A landscape with many valleys, sampled at points; each row gives a point and its height.
From any point a ball rolls to the lowest of the 2 points nearest to it. It stops when none of these is lower. Distance is the straight distance between rows; heights are no part of it.
Dit: [ 1.70 -3.98 -1.82 -3.55  1.35  2.99 -3.60  0.61  0.98  2.37 -3.31  1.07
  2.33 -0.29 -3.05  3.91 -0.16  1.43  2.62  0.22]  h=21.4
fakaz: [-3.24  0.04 -2.49  2.15  0.22  0.07 -1.61  1.63 -1.83 -1.51 -3.32 -0.46
  1.20  0.83  0.45 -0.97  4.50  0.56 -1.82  0.75]  h=28.9
dela: [-1.33  3.25  3.61  1.54 -0.79 -2.49  1.83  0.00  5.11 -1.49  4.51  2.12
  1.03  2.93  0.11 -2.63  0.69 -6.15 -3.84 -4.72]  h=55.6
Pif: [-2.46  3.42 -6.12  6.86 -0.04 -3.15  5.16  2.11 -1.56  1.76 -2.82 -2.07
 -2.12 -1.63  0.68 -3.09  0.84  1.27 -0.31  0.73]  h=40.2
ven: [ 0.24 -4.27 -3.04  0.69 -0.85  0.82  1.08  0.21 -4.30  1.71 -1.11  1.79
 -3.56 -3.18 -0.64 -3.52  0.18  1.92 -1.42  1.60]  h=75.2
kurad: [ 0.42  2.19  0.14  1.49  3.00  0.37 -0.52  1.25 -0.93 -1.06 -1.49 -6.41
 -0.32  1.37  0.02  0.58 -2.91  0.49  3.75  1.69]  h=12.5
Lop: [ 1.83 -1.73 -1.17 -0.53  0.59  0.88 -1.74  1.98 -2.98  0.46 -4.26 -2.05
 -1.70 -0.75 -1.74 -1.94  1.11  1.20  1.75  2.36]  h=36.5
muziv: [-4.85  2.09 -5.98  4.31 -0.46 -0.05  0.10  3.56 -4.91 -2.61 -2.52 -2.37
  2.21  2.77  0.69  2.92  5.69 -1.03 -0.95  0.46]  h=62.3
kolo: [-2.78  4.48 -0.24  0.94 -0.15 -3.06 -0.06  2.31 -1.09 -3.55 -1.62  0.69
  3.55  2.98  1.20  1.70  4.05 -2.72 -1.06  0.74]  h=49.6
zasal: [ 3.97 -2.00  1.49 -6.30 -1.71  2.90 -2.83  2.29  0.59 -1.00 -4.23 -0.48
  0.63  0.34 -3.92  2.85  0.55  3.37  4.52  0.64]  h=43.2
lom: [-1.02 -0.83 -2.64  5.73 -4.09 -3.51  3.36 -2.01  0.72 -0.72  1.13  0.52
 -1.38 -2.69  1.83 -4.52  3.09  0.71 -4.60 -0.32]  h=41.8
Fuda: [ 0.33  4.59 -2.51  2.38  0.08 -4.29  3.83 -1.07 -2.95 -2.09 -1.68  0.13
 -0.46 -0.51  2.06 -1.92 -0.02  0.57 -0.91  3.34]  h=29.4
tesa: [-1.17 -0.06 -1.60  0.69 -2.11 -1.68  1.83 -0.44 -4.10 -0.89 -1.26  2.85
 -0.94 -1.46  0.82 -1.55  3.63  0.99 -3.33  2.59]  h=29.7
mot: [ 0.92  0.31  3.00 -2.97 -0.83  4.78 -2.14 -1.66 -4.35  1.88  2.20 -4.98
 -0.12 -2.37  1.38  4.29 -4.88  1.70  4.28  1.89]  h=30.8
puret: [-0.46  3.17  0.17  4.62 -1.32 -4.93  4.00 -3.57  1.46 -1.14  1.84  0.77
 -0.27 -1.60  2.38 -3.31  1.50 -1.78 -3.11 -0.72]  h=40.4
turo: [-4.17  3.82 -0.54  1.62  0.22 -2.41 -0.67  0.62 -2.55 -3.52 -0.95  1.32
  3.96  1.94  2.77  4.49  5.03 -4.28 -2.18 -1.13]  h=47.7
Zam: [ 1.47 -1.02 -2.93  0.97  1.11  2.59  0.37 -2.12 -5.78  0.71  1.46 -4.81
 -2.27 -0.65 -0.35 -0.15 -3.98  0.21  2.57  2.82]  h=28.5
rif: [ 3.26 -1.90  4.00 -7.23 -3.38  1.99 -0.92  3.36  0.42 -2.97 -3.11 -0.75
  2.97  2.92 -2.54  1.82  0.45  3.83  4.07 -0.08]  h=45.9
tepil: [ 4.97 -1.77 -0.33 -3.66  1.99  1.35 -1.61  0.83 -0.84 -0.54 -0.05 -3.97
  1.30  2.22 -3.30  3.63 -1.12  1.43  5.27  2.90]  h=28.6
das: [-2.68 -1.51 -0.32  1.13 -2.21 -2.79  0.69 -1.11 -3.04 -0.07 -0.09  3.42
  0.45 -2.87  2.26 -1.03  5.11 -0.89 -4.25  0.79]  h=36.3
nog: [ 1.63 -0.19  3.09 -4.02 -1.54  5.65 -2.89 -2.01 -0.89  1.44  0.34 -3.14
 -1.12 -0.43 -0.93  3.63 -6.17  2.27  4.84  0.57]  h=27.6
fuli: [-0.64  1.68 -1.43  5.02 -4.84 -4.91  4.20 -2.97  0.96 -1.45  1.79  1.66
  1.84 -2.72  2.73 -1.64  4.87 -5.58 -3.68 -3.14]  h=48.9
vupa: [ 1.73 -0.15 -4.06 -0.93 -3.26  3.99 -0.73  3.85 -2.79 -3.25 -3.52 -4.61
  1.37  3.90 -2.85  0.07  4.47  2.79  2.19  1.51]  h=62.6
bubeg: [-0.24 -1.22 -0.42  1.96  0.53 -2.56  0.80 -2.77 -1.01  0.66  0.35 -0.06
 -2.24 -2.32  1.05 -2.42 -2.35  0.62 -0.86  1.26]  h=38.1
misoz: [ 0.19  0.13  4.37 -2.68  1.00  1.74 -1.55 -1.65 -2.82  1.96  2.49 -2.58
 -0.62 -1.43  2.25  3.94 -6.30  0.53  2.59  1.50]  h=27.7
Deber: [-0.52 -0.46  3.44  0.18  0.85  1.42 -3.08  0.85  1.47 -0.60 -3.21 -3.06
 -1.68 -0.36 -0.07 -2.29 -1.00  1.10  2.27 -0.56]  h=59.7
vodin: [-1.57 -2.28 -3.06  3.88 -1.53 -1.33  1.86 -2.25 -1.22  0.91  0.48  0.83
 -1.54 -1.78  0.33 -3.58  2.00  0.32 -3.92  0.05]  h=38.5
metot: [-0.75  4.44 -3.55  2.14 -0.12  1.87  0.50  3.06 -1.74 -2.91 -2.95 -3.82
  2.14  3.89 -2.32  0.62  3.47  2.77 -0.17  1.92]  h=59.4
Kebe: [-2.36 -1.08 -6.30  3.49 -0.45 -0.90  1.14  2.84 -5.40 -0.55 -2.28  0.17
 -0.71 -0.50 -0.20 -2.27  3.39 -1.06 -2.31  2.05]  h=44.7
Lof: [-1.82  5.17 -2.03  6.32 -2.10 -4.74  4.77 -0.37  0.25 -0.10 -0.26 -0.07
  0.12 -1.53  3.10 -3.25  1.78 -0.07 -2.44  0.47]  h=43.3
nefif: [ 2.85  0.85 -3.36 -0.01  1.14  2.52 -0.02  1.39 -3.58 -2.44 -1.18 -5.12
 -0.39  2.59 -2.79  0.25  0.19  2.42  2.27  3.92]  h=52.4
Rup: [ 1.53 -1.07  4.32 -3.06  1.78  0.27 -0.60 -0.54  3.13  2.61  0.57  4.78
 -0.21 -1.71  1.19  0.67 -2.51  1.81  0.84 -0.11]  h=30.2
Vobo: [-0.17  0.87  5.13  0.19  1.73 -2.76  0.69  1.73  5.74  0.31  3.66  1.87
 -0.27 -0.11  1.66 -2.59 -0.31 -3.80 -1.22 -3.52]  h=53.7
dudev: [-2.93  4.91 -5.38  6.87 -1.83 -2.91  5.45  1.06 -1.53  0.53 -2.36 -0.30
  0.57 -0.92  2.12 -1.61  3.45  0.70 -2.82  0.33]  h=44.4
zupu: [ 0.60  0.19 -1.68  1.68  2.35 -2.51  0.03 -0.16 -1.48  0.32 -1.27 -0.62
 -0.32 -0.78  0.41 -2.01 -0.51 -1.59 -0.40  1.84]  h=35.4
Soza: [-2.31 -2.70 -0.39  0.87 -0.75  1.38 -2.25 -1.73  0.76 -0.17 -0.58  2.25
 -0.71 -2.03 -0.69 -0.99  3.00  1.07 -3.04 -0.53]  h=33.9
dazo: [ 0.51  3.20 -3.35  0.90  0.31  1.91  1.50 -0.15 -3.07 -1.39 -1.25 -2.78
 -1.32  2.79 -2.03 -1.38 -0.45  2.40  0.30  2.70]  h=55.5
zotav: [-0.71 -0.76 -2.00 -2.13 -3.27  4.05 -2.53  3.02 -3.71 -3.86 -3.70 -3.13
  3.26  4.23 -2.51  3.11  5.48  2.92  0.61 -0.10]  h=65.6
bevi: [ 2.11  1.14  5.24 -6.70 -1.71  1.36 -1.34  2.22  0.66 -2.01 -1.58 -0.49
  0.59  3.65 -1.81  1.60 -2.13  3.98  3.11  0.03]  h=47.8
lare: [ 3.73 -2.05 -0.83 -4.64 -0.54  7.52 -1.45 -0.96 -1.63  3.63 -0.14 -0.96
 -1.35 -3.69 -1.04  4.51 -5.60  2.24  5.68  2.35]  h=39.7
Muz: [ 2.41 -0.42 -4.56  1.51  1.01  1.91  1.36  3.81 -5.66 -0.41 -2.35 -4.10
 -3.16 -0.06 -1.07 -2.79  0.27  1.94  3.07  3.23]  h=46.9
geb: [-0.56 -0.38 -0.12  1.27 -2.42 -3.50  2.03 -3.31  0.01 -0.83  2.39  5.17
  0.23 -2.89  1.79 -0.19  4.21 -2.20 -4.34 -0.36]  h=31.6
Fila: [ 0.71  0.25  1.71  2.01 -2.93 -4.84  3.90 -3.52  2.17 -0.81  3.37  3.02
 -1.51 -3.84  2.20 -2.27  1.68 -1.46 -3.06  0.09]  h=36.4
beku: [-1.52 -0.93 -3.08 -1.00 -1.42  4.00 -2.10  1.11 -2.74 -2.78 -3.20 -1.20
  0.95  3.43 -1.94  1.16  5.01  2.17 -1.31  0.24]  h=67.3
zetal: [ 0.51 -4.01 -1.12 -0.38  1.25  1.75 -2.61 -1.98 -1.18  3.13  0.14 -0.96
 -3.26 -3.59 -0.96 -0.41 -4.27  0.53  1.37  0.65]  h=25.4
mufig: [ 2.99 -2.15 -2.04 -3.41  0.81  3.22 -0.79 -2.05 -2.94  3.40  1.90 -1.27
 -0.97 -2.46 -0.26  4.69 -5.24  1.61  4.41  2.82]  h=37.3
Mun: [ 0.91 -4.41 -2.32 -2.00  1.33  2.08 -3.21  1.12 -1.18  2.84 -3.49  2.34
  0.67 -1.49 -1.58  1.62  1.76  1.06  0.68  2.11]  h=23.7
feze: [ 1.07 -2.16 -1.38 -1.22  1.11  2.49  0.51 -3.06 -4.24  3.90  3.50 -2.30
 -0.33 -2.79  0.51  4.05 -5.97 -0.12  2.10  2.96]  h=35.2
gome: [-0.04 -0.51 -2.56  3.31  0.03  0.85  2.52 -1.47 -4.95  0.76  0.78 -3.51
 -4.17 -2.26  0.95 -3.32 -2.85  2.77  0.21  2.23]  h=21.7
buk: [-1.83  1.18  2.10  3.19  0.27  0.06 -0.95 -0.37  1.84 -0.97 -0.87 -0.58
 -2.18 -1.61  1.83 -4.50  1.53  1.96 -2.80 -1.52]  h=62.9
Res: [-3.41 -1.18  1.65 -0.10  0.03  1.01 -1.61 -0.40  4.02  1.58  3.78  5.94
  2.98 -0.12  0.86  3.66  3.94 -2.00 -4.38 -4.33]  h=52.0
ruf: [ 1.24 -0.12  4.07 -1.62  2.22 -1.59  0.95 -1.68  1.96  1.97  2.80  2.81
 -0.91 -3.02  2.19  0.92 -3.50 -0.34  1.36  0.29]  h=32.5
viri: [-1.54 -1.95  4.44 -2.72  0.91 -1.54 -2.99  4.22  4.01 -1.50 -1.92  0.21
  2.43  4.20 -1.15  0.97  1.11  0.08  0.22 -3.09]  h=54.8
mulig: [-0.53 -1.12  3.32  1.36  0.54  1.73 -3.46 -0.19  2.76 -0.24 -1.23 -0.14
 -2.33 -2.11  0.79 -3.92 -0.13  1.37 -0.70 -2.16]  h=61.5
Kipob: [-1.07  3.87  1.16  0.15  0.99 -3.02  0.47  0.68  0.57 -2.58 -0.44  1.87
  1.92  3.17  0.50  0.08  2.11 -1.01 -0.89  0.59]  h=51.1
beva: [ 1.82  0.09 -3.62  1.43  2.43 -3.09  2.95  0.68 -5.00  0.15  0.02 -3.22
 -1.37 -1.62  0.35 -0.83 -2.47 -2.14  1.92  3.79]  h=41.9
kepo: [ 0.72  1.66  2.52  2.57 -1.07 -5.98  3.66 -3.22  1.85 -0.38  3.11  0.38
 -0.39 -3.06  4.27 -2.04 -3.02 -3.49 -0.64 -0.26]  h=39.6
gipel: [ 0.64 -4.08 -3.97 -1.64 -0.29  2.81  0.63  0.86 -4.89  1.40 -2.23  1.22
 -2.71 -1.88 -3.07 -1.47  0.04  0.88  0.21  2.32]  h=73.3
Bomi: [ 1.59 -2.14  0.14 -2.83  1.71 -0.27 -1.34 -0.72  1.65  2.91 -0.47  2.74
  0.06 -2.60  0.42  1.18 -1.82  1.59  0.42  1.94]  h=28.2
lusig: [-3.05  3.40 -3.04  4.99 -0.10 -3.69  0.80 -0.12 -0.88 -1.92 -1.38  1.26
  2.08  0.54  1.35 -0.64  4.18 -3.76 -2.55 -0.53]  h=53.5
sopa: [-3.13  3.40 -4.15  3.06  0.21  0.61 -0.09  3.17 -1.73 -2.71 -2.80 -2.71
  3.29  4.66  0.05  2.64  4.96  0.85 -0.22  1.04]  h=60.9
Kadu: [ 0.48  0.17  0.95  4.03 -3.49 -5.55  4.84 -3.37  3.83 -1.06  2.35  1.77
  1.09 -3.85  2.62 -1.54  3.00 -6.49 -3.63 -3.32]  h=45.0
Muta: [-0.67  1.19  5.57 -4.41  0.04  1.04 -1.14  0.71  2.90  0.52  2.14  1.24
 -1.18  3.03  0.80  0.75 -4.72  2.27  1.90 -3.07]  h=49.7
fivu: [-1.78 -0.03  3.99  0.30 -0.40  0.07 -0.22  0.86  4.54 -0.80  4.04  3.08
 -0.49  1.59  0.04 -0.90  2.28 -1.67 -4.59 -4.47]  h=48.2
falez: [ 4.43 -0.16 -1.87 -3.95  0.98  0.03 -0.41  0.15 -0.81 -1.92 -0.28 -3.18
  2.20  4.36 -3.09  2.80  0.59 -0.02  2.73  3.28]  h=33.2
dero: [-0.89  0.58 -5.58  4.80  0.05 -1.41  4.60 -0.35 -4.21  1.29  0.13 -4.34
 -3.26 -2.15  0.69 -2.75 -2.77  1.16  0.35  1.25]  h=29.0
zikef: [ 4.19 -2.38  1.60 -4.25 -0.76  2.86 -2.60  3.02 -0.96 -1.19 -3.37 -2.64
 -0.08 -0.65 -2.43  0.76 -0.16  2.20  4.88  3.16]  h=40.0
bovu: [ 0.64 -1.14  0.00 -2.51  2.23 -0.53 -2.45  0.17  2.29 -1.18 -0.57 -1.61
  3.01  3.53 -3.89  3.89 -0.99  0.22  2.13  0.34]  h=26.3
Seli: [-2.93  2.02 -1.50  4.54 -1.95 -4.33  0.88 -2.03 -0.69 -1.87  0.47  2.09
  2.44 -1.19  2.92 -1.40  5.49 -5.44 -3.71 -1.37]  h=51.9
vidul: [ 1.49  1.16  0.24 -2.19 -0.33  4.05 -1.44 -2.65 -2.32  0.29  0.49 -2.63
 -2.57 -0.13 -1.99  0.24 -3.85  3.16  2.08  1.59]  h=14.9
tel: [-0.22 -1.58 -0.69 -0.98  0.22 -0.99 -0.12 -3.49  2.51  2.81  1.98  5.78
  0.30 -1.10 -0.70  1.60 -0.49  0.31 -3.57  0.26]  h=27.0
kar: [ 0.50  0.90  3.73  0.30  2.20 -4.66  2.23 -2.89  1.23  1.39  2.81  0.58
 -0.53 -2.03  4.16 -0.44 -2.40 -2.76  0.33 -0.35]  h=36.1
niv: [ 0.05 -1.74 -3.31 -1.74 -2.27  5.16 -1.95  1.26 -3.64 -1.01 -3.65 -1.12
 -0.66  1.79 -3.85  0.09  2.28  2.12  0.72  2.56]  h=69.1
Tak: [-0.69  1.92  4.58  0.83 -0.83 -0.40  1.50 -1.52  4.25 -0.53  4.59  2.92
 -1.27 -0.22  0.91 -3.23  0.07 -0.14 -4.06 -3.09]  h=47.2
bir: [-1.07 -1.12 -0.01 -0.62 -1.25 -1.70  0.67 -2.79  1.75  1.81  2.71  6.98
  1.69 -2.74  0.39  2.41  2.90 -1.11 -3.72 -0.52]  h=28.3
rog: [-0.19 -1.74  2.54  1.84 -1.16 -1.51  4.00 -1.41  7.24  1.07  5.91  4.09
  0.61 -2.05 -0.55  0.04  2.41 -4.41 -5.00 -4.45]  h=41.2
verom: [-0.26  1.09  3.31 -2.94  1.13  0.13 -1.26 -0.38  2.05 -0.88 -0.52  1.49
 -0.12  1.37 -1.19 -0.68 -0.85  1.69 -0.26 -0.42]  h=23.4
Fiba: [ 0.10  0.43  6.98 -2.05  1.63  0.37  1.53  0.54  3.40  3.17  5.34  2.08
 -2.48 -0.72  2.17  0.02 -6.15 -0.04  0.77 -3.05]  h=51.6
lis: [-0.70  3.18  1.24  0.38  1.84 -2.85 -0.32  1.17  1.72 -2.44 -0.81 -1.41
  1.43  3.60  0.70 -1.61 -0.94 -0.89  0.72 -0.06]  h=52.3
Dodod: [ 0.85 -3.46  0.57 -0.68  0.09  2.96 -3.25 -2.30  0.85  2.51 -1.11  0.90
 -3.03 -3.08 -0.34 -1.25 -1.85  2.26  0.54 -0.56]  h=28.4
fupif: [-1.52  4.93 -3.08  6.11  1.02 -2.63  3.18 -1.02  1.01 -0.17  0.18 -3.33
 -1.23 -1.10  1.88 -2.07 -2.28  1.65 -0.03 -0.06]  h=17.5
sem: [ 0.85 -3.82 -2.17 -1.73  0.94 -0.70 -1.80 -0.14 -1.06  3.33 -1.44  3.48
 -0.26 -2.93 -0.25  0.89  0.29 -0.43 -0.80  1.84]  h=25.9
soli: [-2.48 -1.80  1.53 -0.94  1.34 -0.95 -2.91  0.36  3.05  0.75  0.82  4.65
  3.37  0.62  0.65  3.60  3.12 -2.27 -1.80 -1.41]  h=52.7
gok: [ 1.43  1.06  6.03 -4.69  1.58  1.90 -0.48  1.01  3.64  2.78  3.84  3.17
 -1.16  0.47  2.58  2.13 -5.93  0.85  2.61 -2.74]  h=50.6
zeki: [ 5.05 -2.15  0.01 -4.01 -0.67  5.25 -2.64  1.65 -2.29 -0.51 -2.06 -4.54
 -1.48 -1.28 -2.69  2.65 -2.08  2.00  6.41  1.99]  h=36.0
lus: [-0.26 -3.26 -3.31  2.21 -0.78 -0.26  2.20 -2.49 -4.83  2.08  1.81 -3.16
 -4.92 -3.10  0.77 -2.36 -3.88 -0.09  0.79  1.03]  h=14.0
ruz: [ 1.75  0.12 -1.11  0.55  3.27 -1.58 -0.01 -0.40 -2.70  0.72 -0.67 -3.19
 -1.64 -0.66  0.43 -0.53 -1.82 -0.88  1.90  3.82]  h=38.2
zep: [-2.79  3.60  3.01  0.24 -0.78 -3.19  1.52  2.81  2.94 -0.99  3.40  3.70
  1.48  5.17  0.33  0.03  1.59 -5.56 -3.76 -4.34]  h=56.3
Memit: [-0.16 -1.05  0.51 -1.77  0.73 -1.16 -1.20 -2.33  1.51  0.68 -0.31  3.53
  0.64  0.84 -2.58  0.68 -0.21  0.23 -2.15 -0.34]  h=25.8
busug: [-1.37  3.61 -0.72  5.45  1.80 -0.59  1.81 -0.42 -1.54  0.32 -0.63 -5.99
 -1.56 -0.15  2.53 -1.06 -3.96  1.32  1.47  0.55]  h=12.0
zede: [-1.24  4.11 -0.67  4.14  0.56 -1.36  1.71 -1.70  0.41 -0.80  0.17 -2.22
 -0.62  0.15  0.95 -2.97 -0.41  0.40 -1.51 -0.20]  h=21.1
Lol: [ 1.81 -1.11 -3.02 -1.28 -0.76  3.65 -0.21 -2.31 -4.15  0.20 -0.37 -2.75
 -2.66  0.07 -2.43 -0.24 -2.45  1.59  0.82  1.73]  h=22.2
sosu: [-2.76 -1.89  1.13  3.53 -0.10 -0.88 -0.44 -1.55  2.70 -0.13  1.53  1.83
  0.57 -0.82  0.95 -1.88  3.43 -1.91 -4.87 -2.72]  h=38.0
safa: [ 0.23  0.34  3.41 -1.25  2.04 -0.46 -1.31  0.50  0.45 -1.47 -1.09 -5.25
  0.59  2.24  0.89  0.97 -4.16  0.77  4.07  0.29]  h=19.7
pabul: [ 1.03  0.35  1.98 -2.44  0.84  2.11 -1.05 -2.85 -0.05  0.18  0.35 -0.90
 -0.81  0.92 -0.77  0.16 -3.61  1.45  1.15  0.67]  h=19.8
rele: [-0.36  1.39  5.13 -4.99 -1.72  1.25 -1.56  1.76  1.83 -1.82 -0.21  0.94
  0.04  4.86 -1.34  0.21 -3.19  2.90  1.98 -3.10]  h=49.0
Dudim: [ 4.56  0.33 -6.43 -0.38 -2.45  4.64  0.64  4.65 -4.61 -2.50 -1.83 -5.07
 -0.29  3.64 -3.76 -0.90  3.22  3.38  4.22  2.08]  h=57.9
kasog: [-0.83 -0.81  2.28 -1.49  0.62  1.09 -3.28  2.54  0.98 -1.93 -3.68 -1.28
  1.28  2.15 -0.88 -0.80  1.61  1.28  1.07 -0.10]  h=57.7
kubab: [ 0.38  3.20 -0.43 -0.64 -0.48 -2.49  2.34 -1.50 -3.58 -1.97 -0.16  2.39
 -0.97 -0.74  0.79 -1.55  1.59  1.65 -1.93  3.82]  h=20.0
zuru: [-2.43  3.00  3.89  1.89  1.50 -3.63  1.73 -0.30  4.90 -0.49  3.31  0.76
  0.02  2.09  1.85 -3.01 -0.88 -4.38 -1.05 -3.73]  h=54.7
bon: [ 0.48 -1.48  1.62 -2.56  0.46  3.84 -1.39  1.35  6.41  3.80  1.18  7.75
  2.85 -0.05  1.96  2.28 -0.06  2.43 -1.18 -3.20]  h=51.2
nonag: [ 0.10 -1.70  0.57 -1.37 -0.62  2.78 -3.46 -1.23 -0.33  1.52 -2.18  2.73
 -1.56 -1.15 -0.85 -1.02  0.77  2.57 -1.20 -0.21]  h=31.1
feko: [-1.29 -0.21 -6.54  5.83 -0.93 -3.37  4.71  0.12 -2.52  0.61 -1.02 -1.30
 -1.65 -1.34  1.04 -3.92 -0.43 -0.50 -1.29  0.73]  h=35.3
bofo: [-0.89 -1.14 -1.16  1.89  1.66 -0.48 -1.64  1.53 -1.12 -0.99 -3.26 -2.01
 -0.64 -0.12 -0.81 -1.85  1.41 -0.55  0.47  2.08]  h=32.6
kodo: [ 1.42 -0.81  3.57 -4.08 -0.22  6.56 -2.63 -1.67  2.34  3.32  1.31  0.05
 -0.67 -1.29  0.78  4.34 -6.95  2.46  4.46 -1.53]  h=24.4
zev: [-0.35 -2.17  1.68  2.38  0.53 -2.05  1.02 -2.12  5.49  0.39  4.16  3.18
  0.70 -2.25  0.98 -1.76  2.93 -3.41 -4.02 -3.45]  h=39.8
mibe: [-0.07 -1.77  2.63 -3.81 -1.21  5.03 -3.08  2.19  5.27  3.15 -2.00  6.05
  1.39 -1.11  0.50  1.49 -0.52  2.47  0.62 -3.42]  h=50.7
sumom: [ 3.11 -1.35 -2.83 -1.28  0.27  3.91 -0.91  2.94 -5.48 -0.19 -2.69 -2.83
 -2.85 -0.98 -1.79 -3.12 -0.42  1.80  3.71  2.37]  h=42.0
Mekif: [ 1.31 -5.15 -4.06 -0.14  1.35  1.18  0.23 -1.85 -3.48  3.19  0.21 -1.00
 -2.82 -3.80 -1.04  0.38 -3.84 -0.50  2.10  1.34]  h=22.0
ribel: [ 0.17  2.90 -2.12 -1.09  0.62 -3.04 -0.06 -1.50 -1.00 -2.15 -0.49  0.75
  3.53  3.29 -1.81  2.87  1.98 -4.02 -0.72  2.44]  h=40.8
fof: [-1.64 -1.17  3.54 -2.95 -1.34  0.53 -3.49  4.18  2.26 -3.11 -4.00 -1.67
  2.91  4.07 -1.43  0.54  2.65  1.97  0.93 -2.77]  h=56.1
pelu: [ 0.59  1.15  6.35 -1.81  1.82 -1.25  0.66  0.55  5.00  1.54  4.57  1.75
 -2.05  0.62  2.83 -1.31 -3.31 -1.93 -0.99 -3.30]  h=52.5
roz: [ 1.01  2.45  3.65  3.79 -1.60 -4.87  5.00 -1.61  4.10 -1.15  4.41  0.29
  0.27 -1.91  3.15 -3.47 -0.56 -4.61 -2.09 -2.99]  h=43.4
meka: [ 0.24  5.24 -2.83  1.76  1.36  1.89  1.30  0.82 -0.39 -3.31 -1.42 -4.39
  0.50  4.35 -1.99  0.12 -0.01  2.56  1.14  1.73]  h=57.6
rumab: [ 0.63 -1.13  2.17 -3.54  2.44  0.75 -2.83 -0.79  3.30  0.63  0.82 -0.30
  1.46  2.96 -2.45  3.05 -3.95 -0.53  2.17 -0.79]  h=23.9
sobi: [ 3.02 -2.50 -1.15 -3.42  2.08  1.59 -2.13  0.11 -0.82  1.32 -1.62 -1.00
  0.49  0.30 -3.24  2.83 -1.87  1.16  2.82  2.56]  h=24.3
bam: [ 4.81  0.59 -5.99  1.28  0.71  3.90  1.47  5.82 -4.56 -1.11 -1.39 -6.05
 -1.81  1.89 -2.09 -1.64  1.53  2.31  5.14  2.11]  h=52.6
defo: [-1.65 -0.07  3.20 -1.34  2.33 -3.21 -1.78  1.95  2.90 -1.83 -1.62 -0.49
  1.64  2.69  0.21 -0.15 -0.66 -1.97  1.10 -1.31]  h=53.6
borod: [ 4.32 -1.00  2.61 -5.30 -1.41  4.09 -1.88  0.32 -0.44 -0.91 -1.80 -3.79
  0.35  0.56 -1.81  3.39 -4.50  2.98  5.60  0.31]  h=31.5
zos: [ 0.86 -0.52  3.61 -0.38  0.47 -1.09  2.56 -0.34  6.98  3.13  6.13  4.26
  0.57 -0.64 -0.22 -0.16 -0.06 -3.35 -2.89 -3.68]  h=42.4
Suti: [-1.15  0.74  1.41  3.75 -1.79 -3.61  2.16 -1.93  4.74 -0.65  3.60  1.44
  1.66 -1.76  0.88 -1.60  2.74 -5.56 -4.12 -2.95]  h=41.7
moku: [-0.88  2.87 -1.90  3.65  2.69 -0.53  0.16  1.91 -0.28 -0.64 -2.79 -5.16
 -0.58  1.04  0.84 -2.15 -1.15  1.18  1.82  1.09]  h=4.6
zoli: [-2.59  2.52 -2.81  3.49 -0.24 -1.15  1.08 -0.07 -0.92 -0.98 -1.98 -0.88
 -0.19  0.65  0.72 -3.35  3.07  1.13 -2.11  0.81]  h=25.1
Vato: [ 1.50  1.01 -2.63 -2.10  0.75 -2.35  0.02  0.52 -0.92 -3.48 -0.67 -1.91
  3.40  3.91 -2.56  2.44  2.43 -1.88  2.14  2.70]  h=37.7
zaso: [-1.46  1.08 -3.22 -0.45 -0.11 -3.01 -1.04 -0.80 -2.51 -1.46 -0.31  1.77
  3.94  1.85 -0.04  3.58  4.71 -5.06 -0.95  1.52]  h=42.7
Ropip: [ 1.96 -3.15 -3.62 -2.70 -2.07  5.20 -2.15  0.85 -4.45  0.52 -3.56  0.44
 -3.06 -1.81 -4.30  0.11  0.62  0.86  1.62  1.90]  h=71.2
Fepel: [-1.32 -3.83 -1.37  3.35 -0.70  0.11 -1.09 -2.14  1.13  0.48  0.22  0.80
 -1.37 -2.06 -0.93 -3.37  3.07 -0.28 -4.61 -1.76]  h=36.2
vosen: [ 1.17  1.03  4.24  1.65 -1.16 -3.45  3.88 -2.06  4.19 -0.52  5.72  2.16
 -1.58 -0.33  1.76 -2.54 -1.45 -2.88 -2.86 -3.57]  h=45.8
dizu: [ 1.25 -2.52  0.76  2.08 -1.51 -3.34  2.17 -3.40  0.73  1.46  1.91  2.21
 -1.90 -4.15  1.72 -2.31 -0.02 -0.31 -2.70  0.14]  h=40.1
voz: [-1.38 -2.20  1.86 -0.94  0.64  1.76 -1.39  1.87  6.94  3.06  2.97  7.21
  2.72 -0.76  1.12  2.65  1.86 -0.34 -2.62 -4.61]  h=51.5
rodor: [-3.30  3.01 -4.15  1.25 -1.79 -2.68  0.54 -0.81 -4.59 -2.87 -0.17  2.35
  4.33  0.28  2.37  3.66  5.28 -4.98 -3.28  0.37]  h=45.2
tero: [-1.36 -1.49  5.22 -3.37 -1.17  3.47 -2.69  1.88  5.09  1.84  0.48  5.41
 -0.31  0.41  0.09  1.04  0.72  1.77 -1.14 -4.88]  h=49.8
bor: [-0.93 -0.13 -5.78  4.00  0.72 -3.02  4.12  1.46 -4.49  0.04 -2.11 -0.24
 -0.38 -0.57  0.55 -3.37  1.98 -1.72 -0.12  1.83]  h=40.3
Kizul: [-2.51 -0.78  4.63 -1.52 -1.56  1.85 -2.70  1.67  4.67  0.67  1.93  3.86
  0.45  1.85  0.25 -0.95  2.41 -0.11 -3.61 -4.69]  h=49.1
pep: [-0.65 -2.29  2.93 -5.05  0.56  0.22 -2.89  3.42  3.38  1.02 -2.12  3.59
  3.62  1.41 -0.73  4.10  0.47  0.86  1.19 -1.91]  h=53.8
Suzis: [ 1.04 -0.29  2.35 -3.91  0.91  3.11 -1.75 -1.66  3.30  2.24  1.68  1.99
  0.59  1.10 -1.00  3.18 -5.97  1.17  3.08 -1.59]  h=22.1
Gurel: [-0.42  0.02  4.00 -2.05  3.15  0.47 -2.11 -0.98 -0.62  0.38  1.32 -3.66
 -0.88 -0.40  1.69  2.08 -5.41 -0.17  3.67 -0.06]  h=24.6
Nivut: [-2.45 -1.97  2.64 -3.06  0.73  0.00 -2.82  3.26  4.81  2.00 -0.28  5.79
  4.99  1.65  0.59  4.69  2.50 -0.10 -0.81 -3.50]  h=53.2
zibez: [-0.60 -0.43 -0.94  0.71  1.72  1.09 -0.15 -3.52 -4.22  2.54  3.12 -6.10
 -0.74 -1.85  1.06  1.91 -5.43 -0.25  2.38  2.17]  h=32.4

For each start below, name the point where the ball stops.
ven | lus
beku | bofo
lom | lus
sosu | lus
pep | Dit
kasog | Dit
Kizul | Dit

Call two points neighbours if one is among the 2 nearest of the other. Go from one point of each pair to the other, from neighbour to neighbour, staying as low as possible. Name the highest point that can't be avoided.
feko / Fila | lom
kubab / vidul | das
moku / nog | mot
